The views of a scene show one set of named points, each view turned or mirrored, shifted and resized as a whole, with a little noise and some points left out.
In the rows, 128 means zero.

Scene 1
View 1
Z279: [ 99 142 111 102 164 107 160 120 103 128 143 127 117 127 113 142 161 143
 173 126 149 137 140 175 133 120 127 110 143 134 134 144 121 119 121 143
 111 124 152 106 119 135 142 146 123 132 149 159 131 139 152 161 136 122
 143]
Z572: [146 150 115 162 152 133 136 139  91 137 164 115 135 120 141 156 136 131
 146  98 109 125 120 137 138 110 107 111 145 116 126 111 120 119 119 133
 118 107 158  82 132 139 160 114 133 134 119 164 142 116 124 184 142 152
 105]
Z295: [104 149  90 123 173 134 146 142  87 141 136 131 110 129 117 152 130 138
 158 112 163 144 128 172 143  98 135 117 147 102 149 142 103 125  89 136
 119  97 128  84 134 133 159 171 135 136 145 153 140 137 147 173 147 129
 128]
Z693: [143 144 147 138 139 101 152 114 128 151 187  93 144 115 128 145 166 129
 137 144 118 115 140 155 133 155 125  89 142 122 104 129 107 117 156 127
 106 177 164 127 104 141 128 116 122 138 103 168 138 116 131 164 150 137
 101]
Z365: [ 91 153 115 137 147 129 172 153  72 165 122 154  90 119 138 147 147 145
 106 147 137 150 126 148 128 112 125 137 137 129 157 110 119 102 102 166
  80  99 112  65 145 128 129 128 141 159 141  96 101 113 112 148 142 157
  91]
Z5: [114 115 105  89 118  95 161 104  87 151 185 100  91 123  98 156 142 123
 188 139 115 100 105 170 162 159 115 114  98 138 120 103 138 107 162 129
 138 156 159 146 155  92 101  98 125  92 160 142 154  93 157 137 110 111
 154]
Z96: [110 132  83 149 162 159 149 144  68 175 135 147 109 151 131 160 108 133
 132 126 151 132  97 142 141 123 135 117 121  95 162 115 115 113  93 142
 120  99 118  82 163 116 139 137 153 134 145 117 159  74 139 138 163 138
 104]
Z80: [110 154 135 141 143 125 155 136  92 163 142 144 112 115 153 148 158 141
 113 148 128 131 137 149 110 100 128 131 160 146 137 119  98 109 106 158
  74 127 133  83 121 139 120 125 153 140 115 131 100 110 110 144 136 162
  91]
Z869: [118 123 140  94 118  81 160  99 107 128 184 102 115 114 116 146 177 133
 192 138  94  95 129 166 132 144 104 116 126 178 106 109 140 104 170 141
 112 166 189 145 124 115 106  78 125  96 138 167 127 114 139 146 100 124
 153]
Z802: [158 152 133 154 143 126 126 121 113 142 185  95 144 111 145 156 146 127
 147 109 109 109 131 147 127 108 118 109 160 120 106 123  93 127 129 121
 114 144 169 110 107 140 142 126 140 116  94 191 136 124 126 184 137 153
 108]
Z329: [119 138 128 135 122 112 163 133  82 160 163 124  99 110 132 152 148 132
 131 145 101 119 118 143 136 133 111 128 121 143 130  91 130 100 143 154
  97 133 145  99 147 116 112  86 137 129 131 117 118  94 113 145 121 150
 106]
Z183: [131 127  95 143 132 139 146 134  71 176 173 120  99 130 129 163 109 124
 137 132 120 112  92 143 154 137 124 118 110 104 135  96 115 110 124 131
 125 130 131 101 162 101 119 112 147 115 135 124 157  71 132 146 137 139
 105]
Z623: [111 119  94 107 164 128 137 112  89 131 150 128 122 148 122 158 134 138
 199 103 143 113 114 168 129 105 128 119 142 141 142 136 117 125 104 131
 131 116 164 118 134 120 139 137 149  92 147 177 158 107 161 147 126 123
 163]
Z181: [115 137 130 114 159 101 154 113 114 115 152 122 135 129 128 140 173 145
 184 116 118 121 141 163 121 119 112 111 153 162 124 133 130 116 134 144
 107 129 183 112 108 143 144 113 128 121 134 176 126 131 142 164 126 132
 146]
Z94: [140 149 128 127 106 107 142 123  96 162 195  82  97  83 124 157 144 118
 135 142 103 111 126 160 155 127 114 121 128 123 103 100  96 113 152 123
 110 167 145 121 127 111 103 116 123 113 110 151 117 123 117 171 115 145
 105]
Z302: [141 128 122 123 132 121 135 107 105 152 191  97 123 124 127 161 138 122
 169 123 117  98 117 159 138 126 122 111 138 130 110 119 103 121 136 119
 126 157 162 135 126 115 114 118 142  90 118 177 152 103 141 157 123 134
 130]
Z126: [ 85 145  86 109 147 127 164 146  73 174 138 134  75 120 108 150 125 132
 132 149 163 149 116 171 158 129 139 123 114  96 154 122 111 110 110 142
 113 115  97  87 157 108 123 157 130 141 158 106 130 114 141 147 144 124
 112]
Z796: [146 115 116 148 126 127 146 119  81 157 184 111 123 138 137 164 127 125
 166 115  90  91  90 131 141 141 107 118 116 137 122  87 133 108 143 129
 128 137 173 121 151 104 119  74 149  95 131 150 164  62 133 142 125 141
 121]
View 2
Z94: [146 130 144 113  86 114 112  93 130 124 122  98  91 126 140 145 133 136
 115 112  91 110 159 104 145 125 139 129 130 104 140 101 107 115 157 116
 116 103 115 160 137 140 124 147 118 152 122 116 116 101 118 131 136 115
 129]
Z329: [147 121 157 110 102  88 122 101 119 132 119  82  90 124 140 122 120 120
 124 127 111 122 145 106 137 122 137 135 102  96 155 108 108 140 147 123
 121  94 133 129 124 114 121 134 135 150 138 125 139 117 110 105 141 114
 144]
Z572: [141 110 150 130  98 122  97 104 130 108 135  88  99 123 135 111 109 130
 145 122 115 138 136  87 116 160 142 160 105 104 144 121 127 128 156  96
 122 113 113 114 135 105 101 135 124 127 124 142 129 110 130 136 124 151
 134]
Z796: [133 136 143 140  74 124 123 105 143 134 125  98 100 112 142 123 132 127
 139 124 100 120 132 100 143 113 142 151 107 107 159 104 105 113 155 130
 113 104 116 114 128  99 122 107  96 146 151 142 141 112 107 129 136 109
 140]
Z181: [122 119 126 141 112 122 101 127 137 136 112 101 105 136 135 114 118 136
 117 139 142 161 121  96 129 138 134 156 114 109 133 128 121 151 134 102
 131 140 122 130 119 128 113 134 107 144 115  99 122 113 112 120 124 129
 148]
Z183: [159 119 165 123  96 114 130  92 138 123 128  99 104 103 135 120 125 109
 146 117  99 113 151 116 137 122 123 137 114 109 163 116 107 125 177 130
 105 107 113 109 126 102 116 135 125 128 148 143 139 121 124 130 138 119
 137]
Z96: [169 104 176 130 121 109 136  92 138 114 124  97 112  99 130 105 112  89
 158 122 119 130 148 124 124 133 109 147 108 118 167 135 113 146 189 124
 107 122 115  82 112  90 107 145 139 107 151 148 142 128 134 127 133 132
 139]
Z869: [115 140 119 134  87 120 112 131 141 156 109 102 105 127 140 130 139 145
 104 134 124 139 121  96 155 105 139 136 117 101 138 107 105 131 130 126
 125 123 124 154 129 139 132 124  91 170 124  91 123 115  97 113 134 104
 145]
Z5: [139 133 139 130  83 131 128 127 152 159 114 111 126 100 132 126 141 131
 124 118 113 120 123 110 161  94 123 122 123 103 146 110  99 123 161 147
 107 124 110 135 136 130 131 137  91 156 145 102 124 133 109 114 139 104
 133]
Z126: [179  98 176 106 131 100 134 102 129 125 119  94 125 100 124 112 113  99
 139 117 123 127 152 130 135 127 102 120 122 106 151 136 111 156 189 130
 109 123 118 111 126 120 114 172 151 119 134 116 124 139 137 108 135 131
 132]
Z365: [167  98 173 103 136  72 127  96 108 117 116  74  94 122 136 108 100  98
 130 131 132 141 154 123 118 143 120 136 101  95 154 129 117 170 164 113
 129 105 141 108 111 111 111 156 166 126 132 128 135 125 130  95 135 127
 143]
Z302: [135 132 134 140  93 133 114 101 149 130 116 114 103 125 137 135 135 130
 126 123 106 130 142 108 141 122 131 151 132 122 144 113 110 119 157 114
 112 129 110 136 122 127 120 131  97 139 125 116 124 100 113 145 131 116
 138]
Z279: [141 108 140 132 127 121 109 124 137 137 110 104 119 124 127 111 117 119
 122 130 145 158 128 112 128 138 116 141 122 114 137 141 120 158 157 108
 124 147 115 125 122 131 113 155 122 131 115  94 115 125 125 119 123 136
 142]
Z623: [139 121 130 158 110 137 124 118 157 128 118 108 123 112 133 108 127 118
 132 135 136 156 128 123 130 126 115 154 127 118 140 133 113 149 170 111
 125 148 109 105 115 119 111 135  86 121 135 115 119 124 133 132 123 118
 135]
Z802: [131 121 134 137 103 125  95  92 135 110 122 105  83 143 139 133 121 134
 128 125 107 139 148  92 124 156 143 167 125 124 138 116 124 123 147  88
 119 126 113 139 121 124 110 135 116 132 109 125 124  82 122 154 123 139
 142]
Z693: [126 119 149 123 111 119  98 104 128 135 109 120  90 145 131 142 124 132
 125 125 110 130 138  80 139 139 138 153 121 131 149 121 116 120 136 115
 102 132 113 155 124 127 123 139 139 148 105 102 136  91  96 145 128 142
 157]
Z80: [150 113 155 117 134  78 120  85 113 113 110  84  75 143 143 123 110 105
 121 138 126 145 163 119 120 142 126 154 111 112 152 124 118 163 153 101
 132 112 141 124 101 118 114 143 152 130 120 123 134 101 121 115 134 121
 152]
View 3
Z181: [ 96 132 123 117 134 120 123 111 145 118 134 138 127 150 115 123 139 139
 133 127 142 137 118 144 123 133 134 127 154 115 125 123 106 136 126 121
 111 116 115 106 147 126 126 141 115 122 153 129 136 134 138 121 131 105
 104]
Z96: [156 109 110 105 130 109 110 104 167  86 131 124 116 114  94 150 108 153
 131 129 151  89 127 125 116 139  96 117 124 146 150 134 119 121 155 145
 122 126 128 127 119 120 121 131  82 155 154 115 144 149 160 140 131 163
 116]
Z365: [135 125  91  85 133 121 110 110 146  65 161 123 120 120  71 152 121 153
 142 141 134 137 134 132 145 144 103 109 128 133 153 127 120 144 157 136
 126 116 105 123 129 131 127 127  77 143 151 110 130 160 141 121 146 148
 101]
Z572: [128 126 107  98 135 118 100 118 154 106 139 162 119 120 104 145 139 146
 143 127 158 114 125 149 115 126 127 127 125 124 135 116  89 121 133 127
 107 118 114 107 121 129 141 147 117 148 169 121 124 136 160 142 133 136
 106]
Z279: [108 134 116 126 121 126 123 109 153 106 138 123 122 158 111 128 124 136
 127 133 144 133 122 133 127 132 127 119 141 125 139 138 123 140 138 133
 102 126 115 113 149 122 127 141 102 125 148 125 140 142 136 131 129 119
 104]
Z302: [130 135 129 130 140 112 125 112 121 122 124 154 119 131 130 127 128 141
 125 115 147 114 119 135 108 138 127 128 151 111 142 134  99 115 121 132
 113 123 137 121 128 130 143 127 124 111 157 128 135 122 138 130 137 140
 115]
Z623: [117 112 125 140 125 119 135 112 150 124 120 126 125 153 123 120 116 139
 117 112 146 107 111 136 117 131 110 127 149 135 134 129 113 123 142 137
 117 133 130 105 139 121 126 135 101 129 161 129 145 133 155 136 125 125
 113]
Z796: [140 124 147 113 150  89 116 119 130 115 112 154 131 105 117 138 124 150
 128 116 159 107 117 137 114 141 118 129 147 116 138 124  86 108 117 128
 136 115 127 122 117 133 114 119 125 127 166 120 122 126 153 118 150 146
 131]
Z802: [126 135 102 109 142 124 110 109 129 115 141 169 110 127 123 132 152 145
 142 118 142 116 125 145 106 131 133 126 141 109 134 119  89 117 122 123
 101 115 132 114 128 132 164 144 124 121 160 130 134 125 140 138 130 131
  96]
Z5: [128 139 168 145 132  97 131 124 126 117 103 131 136 133 121 134 102 132
 111 122 165 130 116 127 121 144 126 125 147 117 152 152 108 123 117 135
 117 126 118 128 137 129 106 111 126 108 152 119 125 128 140 118 151 148
 140]
Z126: [148 131 111 115 116 121 116 112 154  76 139 115 119 133  87 149  94 140
 125 140 154 122 130 119 133 140 110 111 121 139 164 154 131 140 155 148
 105 130 113 132 132 123 126 125  84 136 144 111 134 152 144 137 141 165
 117]
Z295: [127 120  97 120 114 133 114 109 165 100 143 128 111 150 102 137 116 139
 130 130 149 114 123 133 121 128 113 119 125 143 145 134 122 134 155 140
  95 135 117 110 136 120 141 148  88 148 154 124 140 147 152 151 121 137
 100]
Z329: [134 136 125  97 147 103 114 118 126  89 139 141 129 109  92 146 125 152
 134 131 146 139 130 134 135 148 118 116 141 115 151 128 101 131 129 128
 132 111 113 128 125 137 122 118 109 123 154 114 120 141 138 111 156 146
 118]
Z869: [103 147 157 131 143 102 133 121 115 122 117 140 140 139 124 123 130 138
 120 122 147 151 117 138 127 143 138 128 162 101 138 134 100 130 107 122
 124 114 114 116 144 136 116 119 135  95 154 126 122 126 129 104 152 117
 125]
Z183: [156 124 127 112 137 101 113 114 139  94 124 144 122 106 101 149 109 150
 127 125 157 101 125 127 118 142 109 119 132 127 153 136 104 116 136 138
 125 123 128 131 115 129 124 119 106 136 156 115 127 137 152 131 145 169
 127]
Z94: [139 152 126 120 138 115 118 124 101 104 135 164 119 120 116 143 124 139
 126 123 154 139 127 135 120 142 134 123 141 103 160 141  92 121 118 130
 108 121 122 128 125 142 154 115 130 103 158 119 114 124 132 126 155 160
 119]
Z693: [124 158 122 106 146 112 108 100 133 103 136 156 113 124 121 135 152 143
 141 136 144 124 131 131 105 137 147 121 145  96 135 141 105 128 108 122
  96 107 132 131 136 124 147 141 128 111 140 125 137 129 123 124 135 133
 104]
View 4
Z94: [142 106 142 109 127 168 135  61 136  93 199 150 113 163 112  88 123 142
 129 118 132  98 143 132  99 123 128 119  75 136 172 116 162 117 193 157
 128 181 129 149 134 148 170 124 159 164 139 169  87 113 144 110 124  96
 135]
Z96: [164 116 137 140 190 142 129 107 115  87 122 115 131 107 108  97 133 153
 119  72 129  81 163 151 167  92 160 133  76 126 103 147 165 145 162 151
 126 146 137 123  90 116 115 110 116 109 138 165 110 113 111 126 178 121
 105]
Z869: [134  96 120  98 111 167 152  59 138 119 163 164 120 153 102 132 109 164
 133 151 122 114  98 103  73 142 161  92 115 146 190 116 146 124 143 165
 105 165 156 141 101 165 172 135 132 165 169 161  73 109 144 115 126  83
 164]
Z693: [117  95 119  97 127 155 112  78 136  97 164 146 119 142 129  88 114 137
 136 155 149 104 109 141  93 142 159 138  93 148 187 162 173 128 179 154
 130 166 153 165 105 144 198 126 136 143 131 169 102 125 116 124 126  95
  98]
Z572: [154  80 123 128 159 159 111  79 125 114 119 135 122 140 131 102 133 160
 140 120 121  65 132 152 104 128 152 128  81 138 122 152 174 166 197 136
 137 182 146 149  98 112 146 127 156 141 116 147 130 124 146 125 147 102
  99]
Z796: [145 103 142 133 167 187 142  92 112 109 153 129 118 137  96 123 132 162
 123 116 120  75 131 140 110 121 153 117  69 151 143 134 139 134 192 161
 117 159 142 127  87 141 160 102 155 153 171 142  94 117 123 133 167  83
 145]
Z279: [153  84  95 115 136 116 126  74 132 106 107 152 142 135 129  97 116 156
 135 124 130 126 123 119 121 120 170 113 118 130 146 145 183 155 122 152
 129 164 156 148  97 132 118 158  96 125 123 177 111 120 132 114 133 122
 103]
Z181: [142  78 102 107 124 135 130  65 143 114 107 155 133 142 125 115 104 160
 141 154 123 107  99 123  90 147 171 105 121 138 155 137 163 159 151 147
 113 162 165 159  99 133 151 149 114 143 143 159 108 112 141 123 134  96
 125]
Z329: [146 128 154  97 144 163 135  76 148 100 164 147 113 120 112 132 121 168
 136 106 126  64 139 132 113 111 154 119  93 130 146 131 165 123 166 144
 117 156 137 132 118 139 179 109 144 126 144 160  92  98 153 108 140 104
 135]
Z295: [168  86 104 131 162 115 119  78 126  93 102 134 142 135 129  79 124 148
 130 100 126 107 148 142 144 109 157 124  95 121 115 140 187 167 151 144
 133 164 148 152 102 111  97 151 105 121 114 176 127 119 132 120 145 125
  90]
Z365: [162 136 147  96 159 120 123  80 162  83 131 143 121  95 130 126 116 170
 142  80 128  56 163 145 151  94 158 131 105 104 112 139 191 136 146 124
 121 146 134 139 128 110 150 116 116  84 114 175 111  95 157 100 145 134
 106]
Z80: [146 132 146  93 152 120 121  69 176  75 135 142 125 111 126 108  98 153
 144 115 134  66 140 160 137 130 153 130 103 116 128 134 181 135 176 123
 106 142 144 168 134 110 173 118 115 105 130 170 112  91 151 117 145 110
 109]
Z126: [166 123 131 119 161 129 133  88 127  86 151 137 129 116 117  92 135 151
 122  69 133 104 177 128 164  79 152 127  89 113 127 136 187 128 126 155
 138 157 128 122 116 131 114 133 108 105 113 189 101 116 131 100 144 141
 105]
Z802: [137  77 119 119 141 147 113  64 142  96 137 138 125 159 128  74 109 135
 140 150 132  92 116 160  95 154 145 129  80 141 151 143 167 151 215 138
 125 174 151 180 113 120 167 133 147 159 133 157 120 122 132 136 138  88
 105]
View 5
Z572: [102  97  88 135 171 140 132 144 126 142 144 118 112 164 126 129 103 126
  77 108  95 169 159 131 145 129 118  87 127 121 113 107 123 107 149 121
 129 128 141 154 133 133 146 125 136 115 136 121 143 165  96 133 131 153
 125]
Z796: [165 107 121 120 164 142 138 113 133 170 125 134  87 164 142 114 130 136
  53 106 110 137 154 163 150 142 110 109 158 127 108 135 132 118  87 100
 166 152 124 160 116 150 180 143 120 135 135 116 149 162  96 157 117 152
 172]
Z96: [161 131  83 120 174 162 170 119 115 144 136 149 121 154 130 113 159 150
 121 147 111 112 130 139 151 140 100  97 129 148 117 104 131 121 153 130
 152 111 118 130 110 120 104  99 159 149 151 136 142 144  69 138 113 159
 116]
Z869: [152 125 142 143 153 122  91 119 160 160  91 132  88 119 144 106  96 144
  87  90 149 142 143 162 144 137 106 109 147 120 135 138 122 153  70 120
 131 145 130 150 160 134 220 131  84 103 101 127 153 146 146 153 124 122
 203]
Z80: [141 138 125 124 154 152 135 109 137 123 127 117 121 123 131 119 125 159
 135 122 103 168 140 132 145 119 129  46 131 122 112  82 104 151 138 119
 133  86  87 104 146 132 139 114 130  99 134 136 154 126  97 132 130 164
 120]
Z126: [161 148  86 137 164 156 139 131 132 138 115 148 113 138 124 118 147 149
 138 135 155  95 118 132 142 146  86 106 119 157 119  95 118 143 160 146
 130 114 116 128 119 125  82  81 170 128 144 125 150 129  95 138 116 144
 131]
Z94: [147 139 150 140 155 128  86 112 141 144 134 123  84 141 162 140 109 138
  77  67 153 150 153 159 132 139 120 105 137 128  84 109 111 148 104 113
 139 149 123 148 142 162 132 124 133 111 119 108 172 134 116 123 133 145
 178]
Z302: [144 125 135 139 169 126 122 102 125 148 134 137 101 138 164 128 111 140
  82  85 121 145 151 170 142 134 125 122 140 125 112 131 136 135  99 119
 149 140 144 156 154 127 160 124 109 141 108 140 157 148 105 119 123 139
 172]
Z183: [171 126 105 121 165 152 145 115 125 160 136 142  98 162 137 121 146 141
  83 119 126 120 143 155 147 144 104 108 141 144  99 114 125 124 121 113
 157 139 120 148 109 149 118 118 155 142 150 117 157 150  80 144 118 158
 147]
Z295: [106 124  82 147 181 139 148 138 115 122 132 142 128 136 130 121 125 138
 124 129 117 130 129 129 141 137 100 102 109 137 134 111 137 119 174 154
 118 104 147 134 141  94 112  83 149 136 125 153 136 146  95 119 120 136
 115]
Z623: [122 116 111 139 186 138 144 117 113 134 115 153 115 125 145 108 133 145
  95 123 110 126 128 160 146 143  94 120 131 127 142 148 156 117 121 144
 137 121 149 139 144  87 172 100 116 153 104 168 127 154 107 134 109 126
 152]
Z279: [121 131  95 146 167 129 127 134 138 132 110 137 123 118 129 110 105 145
 133 120 132 133 129 136 144 129 100 106 115 132 150 116 133 143 138 149
 113 110 144 137 163  94 154  95 116 120 110 152 140 143 122 129 123 124
 148]
Z329: [165 130 121 126 148 151 117 122 150 154 112 125  97 142 125 113 126 146
  96 115 132 147 143 140 145 135 109  74 145 128 105  94 104 145 111 108
 138 125  94 128 123 157 155 126 136  97 141 104 159 139 107 158 127 158
 154]
Z693: [146 132 112 141 148 116 120 112 149 155 136 111 115 137 145 129  72 141
 124  90 130 169 167 147 154 105 148 108 130 134 122  98 111 159 108 109
 135 135 148 169 178 139 150 132  86 112 116 124 175 150 103 108 147 147
 160]
Z365: [146 140  94 124 153 165 141 134 144 127 111 124 119 135 110 107 143 157
 139 143 120 139 124 116 146 130 100  50 125 133 114  76  99 144 162 128
 122  88  81 102 120 132 117  99 163  92 155 120 147 128  96 150 123 164
 109]
Z5: [177 136 124 139 163 132 111 119 150 169  98 153  86 133 145 108 126 140
  82 103 169  96 132 170 141 154  83 143 147 141 126 142 135 144  80 124
 147 160 139 160 130 135 171 114 116 136 118 122 151 148 127 155 114 122
 203]
Z802: [107 115 125 141 167 123 122 111 121 134 154 112 112 142 155 141  87 137
  86  82  98 187 166 148 142 118 146  93 129 114 108 112 124 128 124 113
 134 126 147 155 169 128 151 131 105 124 108 139 158 154  98 102 138 153
 141]
View 6
Z279: [105  68 124 124 135 126 152 153 123 139 127 118 125 153 113 141 122 174
 127 136  74 160 124 113 143 136  68 155 120 118 123 177 153 137 138  82
 130 110 118 150 108  97 132 117 146 131 135 119 140 159 139 155 133 138
 104]
Z94: [144 138 123 176 127 115 103 165 133 151 130 147 121 134 116 115 130 116
 122 156 143 170 147 127 142 143  86 153 123 119 109 142 147 118 121  92
 130  76 128 124  68  81 147 181 150 141 115  95 112 123 149 147 144 108
 137]
Z80: [127  93 120 116 123 144 135 143 149 171 130 121 134 165 114 132  92 141
 101 144  68 162 152 112 135 144  73 148 140  98 111 135 120 121 147 126
 154 102 154 130  95  67 130 181 162 117 147 163  85 162 150 180 131 136
 130]
Z802: [151 116 156 145 118 109 120 160 124 122 126 154 122 149 116 139 119 130
  79 163 106 143 132 135 143 124 106 152 128 109 109 143 165 113 160  92
 139 121 146 161  92 120 141 175 165 141 136 119 114 152 154 156 162 138
 135]
Z126: [ 90  87  81 100 141 124 152 121 120 138 144  86 118 165 124 133 111 144
 164 130  93 155 147  97 170 155  73 139 116 132 133 149 118 136 122  95
 121  88 103 118  98  56 132 158 138  86 122 141 101 160 121 129 109 109
 101]
Z693: [145 128 152 154 131 114 156 167 127 141 107 144 135 143 134 141 108 152
  83 148  96 150 129 123 133 147  97 177 125 123 134 132 176 131 147  84
 127  90 134 147  99 101 136 179 149 150 114  94 114 127 157 164 154 135
 144]
Z183: [123 117 106 108 130 131 111 126 127 144 126 114 126 154 126 121 130 107
 134 142 102 161 146  98 164 136 109 133 115 155 122 117 136 125 116  81
 124  87 125 110  73  87 125 173 137  90 134 130  96 140 147 112 156  96
 129]
Z302: [132 115 138 152 123 118 112 163 128 138 120 140 122 152 116 124 132 127
 113 148 113 163 123 121 142 118 107 148 114 129 100 149 168 129 130  70
 123  85 142 142  75 101 132 154 147 131 136  90 124 143 164 134 184 128
 129]
Z623: [106  63 124 110 121 133 115 146 125 126 129 116 117 165 107 131 140 146
 128 136  76 163 111 108 149 108  96 135 109 130  98 174 161 139 133  62
 124 105 133 148  88 109 120 103 143 105 157 114 144 170 154 126 177 138
 104]
Z181: [126  73 150 135 130 139 131 168 135 155 112 144 133 139 108 137 130 165
  99 145  69 166 126 117 127 129  74 161 126 121 116 169 166 130 141  82
 138 115 135 154  99 118 128 110 149 148 141 116 151 147 154 165 151 144
 121]
Z796: [143 121 133 124 128 149  87 148 141 162 109 142 137 134 118 117 150 102
 109 150  96 175 136 102 144 122 115 142 117 166 114 116 158 121 109  69
 131  90 141 118  64 114 119 144 138 114 140 113 121 124 171 114 184  96
 149]
Z5: [112 105 112 152 139 136 113 164 133 158 114 125 131 134 118 109 153 134
 151 135 115 187 124  95 142 132  87 155 104 163 118 154 162 143  90  51
 107  55 114 114  64  90 123 116 119 127 118  71 146 114 158 117 170 100
 126]
Z329: [129 107 118 124 133 149 118 145 145 179 120 131 142 139 116 120 122 126
 118 144  87 171 155 103 141 146  79 149 133 136 124 129 130 120 118 104
 144  91 136 115  81  83 125 158 146 123 133 143 106 131 147 152 135 107
 136]
Z295: [100  67 114  97 129 114 144 124 109 108 145 105 109 169 112 147 116 155
 134 142  79 139 129 115 167 132  85 132 117 113 124 165 141 129 150  91
 130 131 113 154 112  97 134 139 153 100 141 150 119 181 123 136 124 133
  92]
Z869: [133 101 139 176 133 148 112 190 149 185 104 152 143 125 109 112 147 153
 114 144 100 192 125 111 113 132  72 170 121 139 108 163 170 134 106  67
 129  70 135 129  72 101 126 110 140 163 126  76 156 111 170 160 168 126
 136]
Z365: [109  83  97  90 133 153 145 122 142 174 137 104 134 159 113 131  99 142
 129 137  63 160 161  97 150 160  60 145 140 117 132 134 102 122 131 127
 150 108 127 118  97  60 125 167 153  98 141 184  87 158 129 162  98 116
 115]

In a view up to two points have been moved. Name them for each view, in the order of its rows, or write -.
view 1 | Z572, Z94
view 2 | -
view 3 | -
view 4 | Z796, Z279
view 5 | Z96
view 6 | Z329
